Points on a hilly landscape, in no order, each with its height.
From any point a climber takes the steepest step (rise divided by distance) to one of its 2 nearest points. It stops when none of these is higher. Distance is the straight distance between rows; heights are no part of it.
gite: [182 111 180 121 178 139 154 105 107 101 150 171  89 123 151 112 116 109
 132  94 173 127 115 136 142 147 149 105 130 107 141 108 112  72]  height 52
gula: [121 104 107 101 110  85 172 116 152 120  69 106 160 155 128 103 138 178
  83 171 140 140 132 181 166  57 137 139 160 152 113 143 166 173]  height 443
Gop: [111 123  92 133 116 108 127 107 167 142 110  96 150 130 127 140 127 153
  82 145 148 189 113 145 171  90 122 123 141 141 134 153 166 156]  height 431
pomos: [124  81 136 126 143  92 141 101 133 166 132 218 119  86  91 144 110 176
  65  93 128 142 170  67 173 120 126 121 147 106 192 112 122  91]  height 251
naz: [170 144 174 101 112 144 129  99 135  99 109 121 158 128  61 102 144 115
 138 134 126  93 125 139 132 170  58 167 160  65 141  96 101 169]  height 678
dizum: [142  95 148  77 142 137 100 133 133  98 100 174 138 152  93 119 118 171
  88 127 151  32 130 141 164 154  97 149 200 113  96 123 134 134]  height 529
segaf: [ 74  97 117 141 141 144 153 140  91 129 121 149 121 196  78 201 155 152
 128  85 134 133 137 101 112 148  77 168 150 123 158 154 136 155]  height 627
Zibap: [114 109  80 185 100 103 150 125 146 136 123 200 143 141  85 156 159 163
 107 146 131 151 131  86 127 184 141 155 125 157 147 105 157 107]  height 220
Tid: [158 142 137  96 152  83 112 138  82 181 144 153 110 113 157 154 136 135
 141 160 101 184  84  94 129  98 164  93  99 127 149 146 119 118]  height 543
daza: [134 129  97 137 170 119 121 163  76 101 158 137 101 107 120 125 144  97
 165  77  90 107 132 101  79 118 145 103 182 150 111 115 140  98]  height 517
siv: [109 113  93 116 133  98 178  83 143 103  78  84 154 156 164 136 113  71
 133 147  74 127 144 176 162  84 117 149 139 129 160 145 143 154]  height 383
vapa: [133  94  99  51  81  89 143 114  99 150  73 141 134 110 150 129 144  98
 123 127 122  97 166 127 172  74 126 120 127 137 145 124  95 150]  height 449
nal: [157  95 105  89  97 174 124 127 103 131 151 125  79 121 174  97 130  83
 121  97 159 179 160 100 119  71 115 130  40  54 174 173  78 118]  height 34
Vatun: [104  92 131 108  84  96 181  95 140 119  57 140 149 166 106 127 156 133
 111 155 101 132 168 122 121  84 146 146 107 158 174 129 142 159]  height 470
bame: [135 118  60 121  90  87  95 157 119 172 140 147 133 106 122 136 160  90
 166 122  90 161 125  56  95 108 134 148 106 122 173 110  96 135]  height 343
tebu: [ 71  86 120 134 141 105 184 107  83 130  85 191 106 167  77 188 142 118
 125  57 164 129 137  95 100 131  82 108 125 107 161 139 103 104]  height 561
diru: [121 114 117  86 127 133 138 135  93 121 134 140 108 179  91 197 177 156
 136 178 143 116 142 128 125 180 108  99 169 168 115 124 142 128]  height 522
biz: [146 186 120 168 133 129 120 128 158 103 162  65 124 141 133 122 128 143
  77 146 168 176  53 142 171 122 164 129 146 170  85 164 201  96]  height 411
veno: [108  77 142 109 111 172 112 121 179 119 136 149 148 157  66  92 136 147
 120 182 133 141 151 191 100 138 107 122 114 114 102 139 184 176]  height 567
kitop: [157 148 136 138  89 154 119 128  94 137 135 116 107  91 158 105  97  77
 161 101 114 132 110  87 139  78 104 126  75  47 168 105  75 101]  height 436
zofeg: [117 121 159 152  97  84 116 115 123 134 143 129 122 112 159  76 131 114
 129 132 152 143  90 143 100  46 220 114 121 125 138 131 137  96]  height 815
daba: [103 153 147 190 110 180  90 172 146 114 149 123 131  86 142 110  72 131
 169 141 149  90 136 132  91 131 168 163  92 112  77 133 142  70]  height 509
mipup: [126 100 129 120 101 174  80 131 158  96 131 130 146 123  99  66  99 141
 103 140 149  54 120 145 131 127  85 166 163  94  88 127 119 112]  height 545
Dipo: [119 124  94 147 110  67 151 134 120 150  89 137 196 118  84 125 131 101
 122 117 158 166 104 106 137 150  85 116 193  97 129 111 130 156]  height 316
fofes: [157 101 116 119  92  43 158 105 157 157  69 164 142  87 105 128 148 108
 112 156 129 164 157  75 191 100 103 124 138 125 190 101  84 128]  height 339
Lunu: [125 135 114 147 122 124  96 121 178 135 128 114 162 125  82  81 172 124
 134 167  80 116 132 158  81 131 159 158 113 170 120 106 172 155]  height 644
Dob: [150 126 144 146  83 146 124 102 167 153 106 125 165  87 165 106 111  90
 151 131 134 166 131 136 144 137 109 136  37  81 171 113  98 163]  height 773
bab: [142 174 145 126 160  76 134 123 131 135 146 140 125 120 119 160 153 152
  82 177 114 156  95 128 182 118 177 108 160 181 133 129 164  97]  height 616
bezag: [126 110 151  95  89 167  76 120 179 143 108  80 170 106 111  83  99 137
  78 150 136 106 130 152 144  95 116 182 117  84 107 120 129 169]  height 568
Domim: [105  78  51 116 134 148 104  84 163 123 131 177 139  95 129 116 119  84
  87  93 121  79 124 102 172 105  51 158 137  73 164 136 108 114]  height 18
rozu: [118 106 116  82  97 120 138  81 139 102  85 145 131 158  73 102 168 137
  70 142 137  85 159  88 114  91 124 162 154 162 158 128 138 156]  height 495
suma: [121 108  76 155 142 121  98 150 112  98 163 133 119 116 111 105 130 150
 143 108  65  95 125 101  86 123 190 130 150 167 109 145 193  88]  height 557
Monef: [121 167 157 171 151 148 104 130 170 131 147  87 109 106 166 108 103 125
 142 153 176 127 117 160 110 133 167 136  75 154  90 136 136  87]  height 533
fep: [141 141 147 114 134 131 143 134 139 141 130  85 118 159 160 138 101 173
  97 139 102 218 115 132 142  92 170 132  63 129 143 173 143 134]  height 407
lutuz: [109 141 112 170 105 116 146 108 110  91 106  79 108 146 152 129 106  50
 140 104 172 138  77 113 145 101  93 135 144  94 114 123 101 103]  height 359
tam: [119 109  75  94 101 166 122 115 100 132 142 136  82 145 143 147 158  75
 123 108 127 110 153  90 116  74 112 154  84 104 191 176  97 116]  height 25
sebo: [158 150 160 119 153 121 129 178  81 159 139 124 131 128 233 156 106 186
 198 160  70 133 110 141 166 136 177 122  87 109 143 146 103 103]  height 114
loba: [160 155 175 153 127 153 118 149 127 183 130  93 167  75 128 106  98 131
 139  97 162 195  87 119 102 104 134 107 130  57 111 116  95 142]  height 452
gura: [150 163 104  80 118 118 110 129 138 117 146 113 100 135 132 123 188 119
 111 139  78  53 135 120 118 167 157 139 142 195 148  97 108 147]  height 484
som: [144  95 110 169 186 155 152 110 117 124 160 156 131 122 139 167 118 124
 166 108  61 134 109 136 157 164 140 144 136 107 156 152 172 115]  height 326
Vinav: [135 179 165 124 130  95 104 160 126 175 145 126 120 108  81 146 151 147
 101 186 138 168 114  88 129 141 165 123 151 171 121  98 131 119]  height 648
fepup: [112 113 133 159 115 126 121 114 151 145 138 137 137 109 147  89 115  68
 116 143 167 175 118 163 113  90 149  88 113 122 118 114 134 128]  height 737
Sediv: [ 84 155 129 127 201 122 114 145 137 133 176 102  86 115 157 142 136 130
  83 118 140  90  97 149 139  99 143 105 135 218  95 134 144 116]  height 291
bos: [ 88 102 145 129 113 148 147 122 108 153 115 224 145 118 119 144 123 111
 101 147 191 110 102 151 152 170 131 105 138 119 110 109 156 123]  height 651
Kun: [109 149 134 152 101 129 169 119  86 174 106 160 159 123 113 138 158 107
 156  64 119 161 101 102  80 126 127 152  77  94 187 134  86 159]  height 434
Perid: [ 96  90 120 140 135 135 141 111 156  87 120 143  98 107 130 100 106  48
 175 155 130 103 187 155  92 127 121  99 117 137 103 126  99 111]  height 496
Fotup: [130 162 101 107 133  97 130 115 112 126 124 130 142 134 142  90 193  96
 117 101 108  38  91 153 110 117 148 159 163 178 120  84 143 161]  height 490
bag: [ 97  76  23  96 118 149 117 145  98 147 146 191 104 115 129 141 148  67
 116  83 121  96 116  82 139  99  99 152 132  96 167 148 112  91]  height 21
vop: [202 132 156  93 139 100 154 130  97 128 142 145 119 137 116 139 152 152
 165  96  84 107 158 112  77 166 154 109 150 144 166  80 135 148]  height 526
Vokob: [138  87  86  64 117 102  84 149 127 138 115 128 157 106 110  99 136 138
 102  96 116  87 153 141 127 106 103 116 197 129  96  92 105 173]  height 302
lam: [143 156 142  86 118  62 157 145  69 140 114 165 104 132 162 143 162 118
 171 117  96  98 147 127 102 118 154  96 144 175 148  88  97 140]  height 491
Pul: [ 61  87 114 151 112  69 148 116 118  74  68 107 155 173 118 138 104 122
 139 140 113  98 165 126 151  76 157 155 150 133 126 167 150 120]  height 380
zabag: [130 157 165 135 167 140 146 108 107 116 139  76 110 179 185 154 106 134
 125 135 138 225  93 167 151 107 131 103  92 152 100 175 153 119]  height 379
pago: [142 140  94 173  90 155 120 111 125  99 132 123 115 113 148 142 127  64
 162 113 148 141 129  80 141 135  77 139 100  91 138 129  93  81]  height 387
zon: [131 146 130 122  79 113 114 187  66 169 124 107 148 146 154 123 108 130
 172 167 154 140  99 131 114 125 159 118 110 113  83 123  89 119]  height 459
fili: [118 103 111 152 171 157 119 149 186 133 160 105 150 104 138 118 106 141
 138 138 107 152 179 190 124 164 108  97 109 148  75 133 148 183]  height 259
vif: [124 132 123 148  84 133 134 145 145 140 104  98 178 133  93 116 106 121
 113  96 156 128 134 133 123 163  70 143 166 101  88 114 100 161]  height 328
Kono: [154 116 118 125 114 109 193  81 109  96  82 136 146 169 162 149 143 104
 162 177 109 181 118 165 181 107 141 129 114 135 162 148 136 137]  height 365
fovis: [178 161 179 106 129 127 117 141 109 161 152 102 158 116 103 120 139 156
 140 105  95 139 128 115  97 136 155 128 132 112 132  82 102 167]  height 580
fev: [114 128 116 161 185 163 161 162  92  84 130 137 119 153 141 157 113 117
 153  79 134  84 145 147 122 167 101 117 147 146  73 140 126 127]  height 579
seru: [149 142 169 109 116 103 148 164  72 195  97 152 167 143 126 156 127 149
 162 134 163 179 103 146 138 164  95  74 139 127  95 117  92 162]  height 390
mok: [ 68 104 123 140 138 127 116 147 134 155 123 198 168  91 116 139 116 105
 130 138 158  78 111 157 136 164  76 112 184 134  81 115 131 141]  height 633
Seg: [ 95 140 111 150 163 159 128 145 124 131 164 161 114 130 150 180 131 137
 118 123 123 142  88 144 132 159 164 107 123 151 128 160 177 108]  height 309
bemi: [163 104 154 156 184 174 150  86 153  90 127 153 101 162 156 129  83 156
 128 107 142  92 157 150 157 196  97 124 141  97 135 125 131 123]  height 70
Lilif: [ 98 113 133 135  96 137 152 123 109 177 142 206 123 124 119 143 151  84
 108 166 199 204  99 154 116 123 140  73 110 130 127 119 151 126]  height 685
gobur: [139 152 159 166 154 141 145 131 137  91 117 120 143 154 157 148  92 199
 165 107  99  76 159 134 169 232 126 158 139 109 119 119 130 112]  height 79
giv: [ 88 138 100 166 151 165 103 167 110  80 112 140 145 113  96 108 125 117
 147 111 125  41 111 148  87 138 101 154 194 104  50 146 159 118]  height 796
fadaz: [160 210 140  98 125 150 103 150 131 108 162  48 149  96 131  76 138 139
 170 165 122  90  59 206 130 118 174 145 161 139  90 116 153 113]  height 577
dezu: [137 118  99 154 152 151 166  86 120 116 113 184 125 177 172 143 135  90
 145 128 102 171 102 160 186 148 115 107 114 113 162 146 157 113]  height 347
gado: [146 133 137 137 179 107 121 131 137  78 161  85 122 135 112 122 121 153
 157 100  76 130  98 123 111 115 180 136 150 134 140 137 199  88]  height 607
Pido: [130 144 150 156 121  67 151 131 107 132 135 147 100 131  96 167 143 150
 131 133 142 171 134  76  87 129 178 112 138 176 152 116 129 100]  height 739
Muto: [168 134 151 108 143 163 126 147 147 103 144  96 116 127 124 102 133 128
 166 126  78  84 198 166  88 175 119 124 109 138 118 126 110 177]  height 258
piri: [ 86 131 162 124 148 189 122 112 149 120 134 157 110 145 102 112 160 119
  94 147 149 103 119 184 104 124 112 137 100 158 119 136 161 161]  height 534
mozur: [151 102 175 114 140 104 108 100 179 111 132 103 107 121 108 120 117 168
  87 109 122 115 160  90 133 124 141 119 157 143 142 107 126 113]  height 556
bepum: [135 140 150 126 132 199 125 153 120 151 157 143 136 150 111 122 122 185
 110 119 196 149 120 150  98 177 156 113 102 145  94 133 155 142]  height 367
Sete: [116 159 132 140 183 186  94 139 192  69 162  80 119 133 127  97 144 130
 104 121 114  98 105 179  93 157  79 145 151 154  60 135 170 142]  height 280
zegu: [154 137 154 126 146 185 143 137 101 132 162 102  83 181 139 168 130 175
 160 134 157 166 128 136 104 188 138 109  94 161 111 160 130 121]  height 388
Bis: [160 128 169 145 154 114 119 101 181  84 139 122 140 122 102 119 121 145
 144 158  73  78 106 160 150 153 185 151 149 129 148 113 193  85]  height 655
ruduf: [107 119 100  91 115  88 161 150 137 128  89 140 129 159 162 132 111 170
  82 177 175 103 150 137 203 124 142 110 147 169 119 126 129 163]  height 432
Pesif: [118  96 144  81 119 151 121  88 144  74  77 180 112 163  60 121 169 165
  73 145 142  69 140 115 147 146  45 162 174 122 144 115 131 165]  height 514
sopo: [138 123 182 118 164 158 124 108 136 114 110 101 154 142  85 146 109 155
 128 140 101 111 129 122 160 146  84 173 176  88 144 152 133 147]  height 628
mav: [102 112 103 102 120  87 139 138 116 121  92 135 178 125  78 139 163 110
 143  99 116 116 115 148 137 121  68 116 210 138 121 113 129 197]  height 307
memez: [152 114 149 113  97 132 114 103 137 113 102 101 107 143  98  76 117 130
  72  96 180 130 129 120 122  82 141 108 144  97 133 111 108 109]  height 524
sebil: [192 110 159 124 149 126 161  92 127  91 105 175 119 128 133 138 105 129
 166  78 161 124 151 101 155 186  96 120 124  80 168  94 123  80]  height 60
vosul: [143 117 153 117 106 125 158 127  86 139  92 136 142 140 217 142  99 156
 155 155  88 108 120 122 187 102 151 156  84  73 159 133  99 101]  height 101
gez: [119  81  55 114  91  48 120 125 141 171 115 170 141  91 104 120 149 121
 114  91 120 187 151  54 140  97  84 118 118 107 184 113  93 108]  height 320
nosu: [157 143 122 125 149 186  89 142 206 106 160  83 135 111 135  67 116 152
 144 149 104 106 159 187 125 162 116 150 132 145  84 113 161 153]  height 272
naze: [105 115 129 115 155 179 145 140  89 106  95 140 133 192  67 134 164 147
 123  92 129  76 123 137 106 161  70 177 183 118 100 142 139 174]  height 687
Ral: [135 167 127 136 144 169 125 130 107 102 121  81 108 169 183 162  97 136
 153  84 138  86 110 132 154 170  91 151 133 103  98 167 103 120]  height 540
kada: [180 107 152  86 116 157 124 136 136 156 133 124 178 123  42  97 141 158
 131 121 126 130 130 146 108 144 119 138 170  83 130  85 141 168]  height 635
Tad: [100 113  97 141 119 138 123 103 152 116 132 130  99 118  68 171 144 125
 112 111 117 139 188  38 124 153  84 145 119 144 179 138 103 137]  height 308
Punuv: [137 156 117 127 145 109  96 112 201 112 177  54 137 114  90 129 132 140
  64 122 125 199  99 141 138 112 125 116 161 174 108 152 170 142]  height 419
Vozo: [164 118 135  70 128 143 146 106 114 154 160 157  70 113 167 115 151 102
  82  92 192 184 105 119 150  41 120  93  79  87 162 167  88 111]  height 42
Poko: [117 122 139 113  89  99  99 150 115 133 145 120  90 102 146  88 131  79
 154 149 157 164 133  85  91  39 161 127  81 119 128 134  96  91]  height 709
Pimo: [138 130 140 101 107 108 112 150 106 163 156 117 102 131 176 153 138 174
 130 169  88 199 104  79 143  89 176 147  17 128 151 156 103 123]  height 467
tul: [150 219 136 151 134 131  94 139 161 119 157  31 124 127 161  97 112 144
 126 112 139 119 107 175 121 130 161 126 121 156  76 123 135 128]  height 562
kape: [132 158 139 129 115 120 101 139 149 126 142  83 170 121  99  79 131 145
 153 196 125 129 104 205  83 105 203 141 137 139  98 126 185 135]  height 602
gaval: [164 136 113  99 138 144  98 167 109 168 160  79 146 107 124 111 114 139
 114  86 133 187  65 107 126 115 111 107 160  99 104 132  97 135]  height 421
Netu: [189 162 159 120 104 143  99 135 111  96 145 108  93  91 125 106 118 109
 176 139 111  71 114 114 128 159  98 143 160  79 157  79  81  81]  height 370
pife: [174 171 114 105  81  94 143 161 101 181  92 117 170 140 128 146 150 175
 119 166 167 173 101 111 180 150 141 124 131 135 118 117 109 168]  height 410
Kised: [158 104 124 109 103  56 127 111 127 114 114 160 118 103 122 156 134 105
 150 165  80 125 147  63 146  97 131 137 152 127 181 113 101  88]  height 363
sini: [100 140 169 120 140 128 169 130 143 127 121 148 111 156  78 147 171 185
  96 147 185 128 143 193  93 175 132  95 150 191  72 113 151 154]  height 622
Figim: [ 92 122 133 139 181 149 107 154 128  67 117 156 139 163  86 107 140 142
 123 112 123  50 105 168  70 125  54 155 211 126  53 149 162 192]  height 736
ves: [126 141 161 130 117 134 116 117 169 124 104  83 143 149 120 132 101 175
 107 190 158 107 112 139 168 139 150 169 121 117 121 146 147  97]  height 647
vibak: [145  97 146 144 196 142 107 159 141 132 157 131 116  73 148 118 103 127
 161 110  85 140 163 157  97 153 124 104 150 123  98 136 148 131]  height 239
fof: [145 139  97 111 133 109 136 140  76 117 125 158 148 157 125 181 170 141
 133 181 117  83  89 129 186 167 124 150 197 157 118 125 169 119]  height 507
dudur: [127 156 166 138  51 106 181 105 112 169  69 133 168 122 152 120 133  95
 147 145 127 185 124 136 159 118 114 136  60  83 188 147  98 182]  height 632
zuvab: [123 137 102 153 105 181 124 122 139 113 142  84 114 122 184  92 102 106
 126  65 119  98 158 113 105 104 130 141  69 116 130 135  99 143]  height 581
Kolip: [ 88 108  84 144 102 114 131 125 121 127 124 214  95 131 105 153 152  94
 118 145 143 122 157  92 116 161 140 106 128 188 143 115 130 123]  height 209
gomup: [147 166 176 148 140  89 140  89 171 123 146 116 143 106 108 139 135 103
 163 204  87 170  91 165 148 133 169 138 135 124 150 130 175  84]  height 703
vibo: [120 152 135 136 197 158 123 113 146 100 169  94  99 151 124 129 163 158
  86 115 129 116 103 173 119 136 124  95 157 208  75 166 191 128]  height 286
kek: [ 67  88 119 152 121 115 111 122 175 165 120 160 129  93 165 145  90 142
  99 131 122 109 203 108 139 132 116 148  74 155 154 142 104 167]  height 183
rut: [105 122 145 124 131 112  96 170 143 157 191 107 147  91  98  97 145 141
 183 169  92 187 128 166  53  97 183 106 120 140 119 139 173 143]  height 548
zez: [ 77 148 110 165 173 136 129 123 140 104 170 139  72 127 148 146 149  81
 119 108 119 120 116 118  88 113 147 119 109 179 115 146 154  93]  height 299
vub: [113  99  65 141  91 148  87 101 158 139 124 166 163  75  71 120 138 106
 110 100 113 119 155  68 166 121  57 168 130  44 178 122  88 149]  height 12
tivu: [125 116 138 140  90 146 139 106 129 153  91 142 143 101 156  94  95  95
 120  70 154  84 159 122 128 126  93 144  67  87 165 122  90 152]  height 653
gen: [115 157 197 122 150 148 122 111 171 123 138 130 129 160 104 113 121 193
  51 162 201 122 102 154 147 128 147 125 147 165 103 124 168 109]  height 682
Fuve: [120 151 154 200 111 147  97 133 171 131 125 106 129  95  95 106  78  95
 151 125 141 113 137  98  79 147 136 149 114 113 120  93 111  95]  height 594
nadi: [192 125 100 116  92 107 101 124 102 109 134 139 134 115 136 116 125  73
 201 140  77 105 121  98 140 116 147 145 139  69 174  86 100  72]  height 389
mevi: [105 131 117 114 156 116 155 120  99  96 128 104  77 167 145 146 130 128
 125 164 172 180 122 167 145  96 143 100 142 158 101 167 139 111]  height 361
boru: [106 111 167 120 162 148 166 122 118 157 130 178  84 153  71 149 177 110
  88 133 173 168 159 176 102 163  83  73 154 162 113 119 116 185]  height 590
Zuzim: [115  93  98 133 173 130 128 126 138 108 119 165 135 130 171 141 115 119
 120  81 141  69 135 138 159 179  77 111 171 152  92 105 134 153]  height 613
nufun: [129 133  93 161 107 144 104 111 133 136 135 133 103 104 126 187 129 105
 159 127 112  93 165  44 122 165 107 157  82 132 169 136  93  93]  height 344
nale: [108 128 122 127  73 124 191 121  93 145  71 141 170 130 160 129 146  79
 143  70 125 187 163 108 119 125  92 145  45 100 192 150  73 183]  height 523
liki: [113 122 115 147 139 206 103 110 155 130 155 189 113 108 119 100 127  89
 145 166 146 117 110 194  78 140 131 116  86 124 110 135 180 124]  height 511
duba: [136 141 178 134  85 122 113 115 155 123 103 110 137 135 137 107 102 166
 120 144 151  78 193  96 132 173 124 138  90 123 132  92  73 130]  height 331
Bimi: [153 164  85  98 130 141 100 149 110 129 159  60 118 143 136 136 158 132
 136 118  63 114 128  83  88 142 133 135 114 162 118 135 129 163]  height 465
Vifi: [134 142 147 109 119 106 108 144 114 126 128  53  92 127 152 127  95 118
 129 122 108  99 144 102 119  81  85 118 133  87 103 128  62 112]  height 525
lezil: [137 132 171 125 131 144 138 132 109 129 129 135 138 123  87  93  98 117
 113  69 202 164  93 133  70  88 135 119 142  74  97 118 109 111]  height 494
Punun: [146 153 105 106  77 110 152 119 102 127  64 135 151 159 158 124 134 143
  85 133 197 131 108 114 188 126 129 128 142 123 122 116 112 128]  height 423
nefan: [101 124 146 152 163 156  99 113 150  94 144 111  95 128 119 144 109 131
 100 112 142  84 141  92 135 131 112 154 138 120 118 145 114  82]  height 606
moke: [ 95  87 120 180 121 101 133 150 111 101 146 165 104 129 126 129  98 102
 186 123 153 119 174 105  67 134 163  92 141 154  86 114 114  93]  height 541
luf: [113  93 116 113 102 171 118 102 182  97 115 116 144 166 106 131 111 163
 100 213 149 113 141 181 167 147 120 170 135 110 111 161 188 134]  height 609
datom: [139 105 152  77 135 133 122  93 122  96  99  80 118 135 130 154 125 131
 135 122  94  93 150 126 167 106  60 140 132  78 139 131  87 144]  height 573
peken: [147 127 177 110 198 122 145 142 129 152 159 105 123  91 144 105  99 179
 118  79 129 119 162 173 121 127 156  74 163 147 101 112 110 143]  height 223
gine: [122 173 104 171 114 193 119 140 129 104 135  26 106 163 190 112  83 146
 143  83 139  84 148 125 124 124  95 149 104 120  71 147 118 122]  height 521
bedov: [ 98 121 143 159 110 116 120 158 117 123 152 138 107 142 121 138 114 145
 143 153 150 141 136 104  70 143 207  94 101 150  93 127 162  74]  height 615
ninab: [ 76  85 116 173 143  91 144  93 166 136 115 202 107 116 139 174 111 134
 100 121 136 111 186 110 143 167  98  88 107 167 160 109 119 123]  height 198
Tevaz: [ 79 112 146 133 143 101 100 112 130 157 126 169  99  96  83 183 115 149
  75 115 131 140 169  44 141 119 100 125 110 115 170 149  93  87]  height 275
Bav: [172 119 156  87 148 166 142 114  77 131 147 171 112 119 173  92 136  92
 131 107 179 167 102 171 159  99 147  91  98  54 152 134 104 117]  height 47
Refud: [143 176 110 164 106  58 120 128 153 161 129  88 177  84 137 108 138 116
 138 165  94 161  72 139 144 139 176 108 135 178 119 104 155 138]  height 643
zetam: [179 142 107  94  82  93 152 135  66 141  97 159 132 119 154 121 157  92
 152 110 136 116 129 100 136 118 127 130 115 126 161  97  75 135]  height 468
mer: [122 135 150 118 124 128 171 109 129 115 110 134 124 193  97 156 145 200
  63 163 169 150 122 139 130 136 165 132 140 193 118 139 183 129]  height 654
vutop: [114 168 135 144 139  78 135 107 173 148 136 116 163  92 127 146 166  59
 129 200  87 161  83 187 135 105 141  97 142 169 130 120 162 144]  height 666
Sed: [116 100  91 135 150 168 123 107 147  97 140 164 107 119 110 115 133  39
 134 137 164 125 132 175 101 138  73 116 135 118  96 130 136 121]  height 489
dek: [146 102 106 148 150 132 119 158 149 139 141 123 139 126 175 150  98 207
 140 126  70 155 170 128 140 151 159 129  73 151 158 141 130 133]  height 149
Bapot: [ 86 174 154 164 121 153  77 155 153 117 147  84 118  94 122 128  90  89
 115 125 150  60 115  84  91 131  96 167 133 135  82 113  94 100]  height 662
Gipeb: [167 124 123 107 154 109 131 157  39 147 172 161  80 123 186 152 142 126
 168 100 126 174  90 118 122 112 163  78 123 118 114 115 116  84]  height 493
vazom: [147 139 153 166 112 124 151 116 131 117 117 102 168 150 168 135  66 200
 165 133  88 105 121 136 191 153 152 151 112  88 156 129 132 106]  height 88
lof: [144 130 106  90  90 111 171  54 155  85  83  91 130 125 148 109 143  88
  91 137 126 142 158 150 189  84 105 146 123 124 189 131 146 167]  height 372
Fivu: [132 141 161  93 107 177  99 127 148 132 144 129 102 149 113 104 132 186
  93 148 159  98 164 117 112 173 146 126  87 153 137 127 103 119]  height 350
dena: [150 143 162 121 143 146 128 119 131 132 127  64  91 106 156 102  98 108
 111  56 132 126 118  92 147  51  98 117 102  66 156 121  76 111]  height 483
nase: [ 77 142 102 183 142 130  89 145 140  92 128  79 125 108  90  98 102  80
 138  87 116  65 116 109  67  92 106 162 177 114  80 134 114  96]  height 720
dupez: [ 89  96 108 154 130 114 101 143 197 147 143 104 117 121 137 134  94 167
  93 117 109 161 180 112 123 129 161 123  61 178 144 149 152 145]  height 168
reto: [141 110 142 135  97  81 150 166  65 186  97 147 167  99 154 118 106 134
 191 124 137 170 127 145  99 130 144  91 124 101 107 105  81 152]  height 422
Ruga: [157 126 110 105 108 173  98 118 161 159 148  81 166 108  97  59 139 126
 115 153 111 144 119 153  86 100 152 152  97 112 147 121 149 182]  height 601
velif: [104  86  75 159 156 108 133 121 132 149 126 231 138 118 127 139 120 144
  76 112 120 152 125  98 166 140 142 142 127 127 184 111 182  92]  height 235
nute: [151 124 135 115 104 128  84 172 138 152 140  84 132 102 166 121  74 136
 148 158 128 138 135 114 133 143 127 123 125 118  84 120 102 104]  height 488
mili: [145 155 158  96 179 117 160 118 130 154 147 135  97 140 171 136 122 150
 105 103 137 128 139 145 132 137 174  85  99 168 125 136 115 140]  height 215
gebak: [134 116 103 117 170  74 136 112 116 145 154 164 120 104 157 143 131 113
 114 164  74 194  74 122 169  80 183  96 140 155 158 165 159  88]  height 588
nuv: [100 201 156 142 139 163 119 167  78 138 166  99 118 165 131 186 150 163
 157 147 126 125  90 135  72 179 173 129  83 156 103 148 146 108]  height 415
Regum: [101 181 126 173 119 140 147 146 107 107 106  60 147 135 140 121  98  67
 152  86 139 119 111 124 106 114  70 131 166  83  68 118  90 154]  height 342
nesu: [147 131 157 146 159 117 128 156 106 184 130 167 142 119 208 157 113 213
 147 117  96 156 130  96 175 169 153 116  68 133 150 122 115 129]  height 130
fuf: [ 90 101 128 132  79 123 148  94 100  99  66  92 151 175 114 146 119 115
 167 163  97 122 155 135 133  87 129 162 120  88 156 145 117 146]  height 420
gumip: [111  91 135  84 149 135 155 121 103 137 129 167  83 152  72 164 184 125
 105 163 107 181 176 144 122 130 109  99 154 144 150 130 143 142]  height 553
Ledo: [135 144 107 110 159 142 147 120 112 124 138 128 169 144 131 140 173 148
 135 124  83  80  84 173 137 150 153 143 177 157 119 117 170 145]  height 498
Sil: [132 126  84 138  91  98 131 144 104 165 116 127 171  93 136  99 156  71
 156  54  74 144 146  90  72  81 107 147  92 111 186 111 100 169]  height 376
makuv: [100 100 103 109 122  76 149 156 129  65 111  80 119 182 134 135  96 132
 152 172 130 142 135 150 155 102 159 121 166 134  92 156 138  94]  height 358
kas: [132 123  75 148 190 117 129 190  77 160 177 151  91 103 168 144 148 107
 177  91  89 183 108  96  89 119 144  85 153 154 111 153 153 118]  height 482
sogi: [128 168 114 128 117 147  98 195  99 164 163 104 124 107 119 160 145 150
 153 127 121 116 110  81  84 181 146 144 113 170 109 134 112 126]  height 441

For each start below, name the point where the climber stops.
bepum: gen
vibak: siv
Muto: siv

Call two points neighbours if one is among the 2 nearest of the other. Go from one point of each pair to the other, from neighbour to neighbour, staying as high as possible. Name the lowest point that can't be avoided.
Lunu / giv: daba
gen / Pido: Sed
nadi / Dob: gez
Dob / zofeg: gine
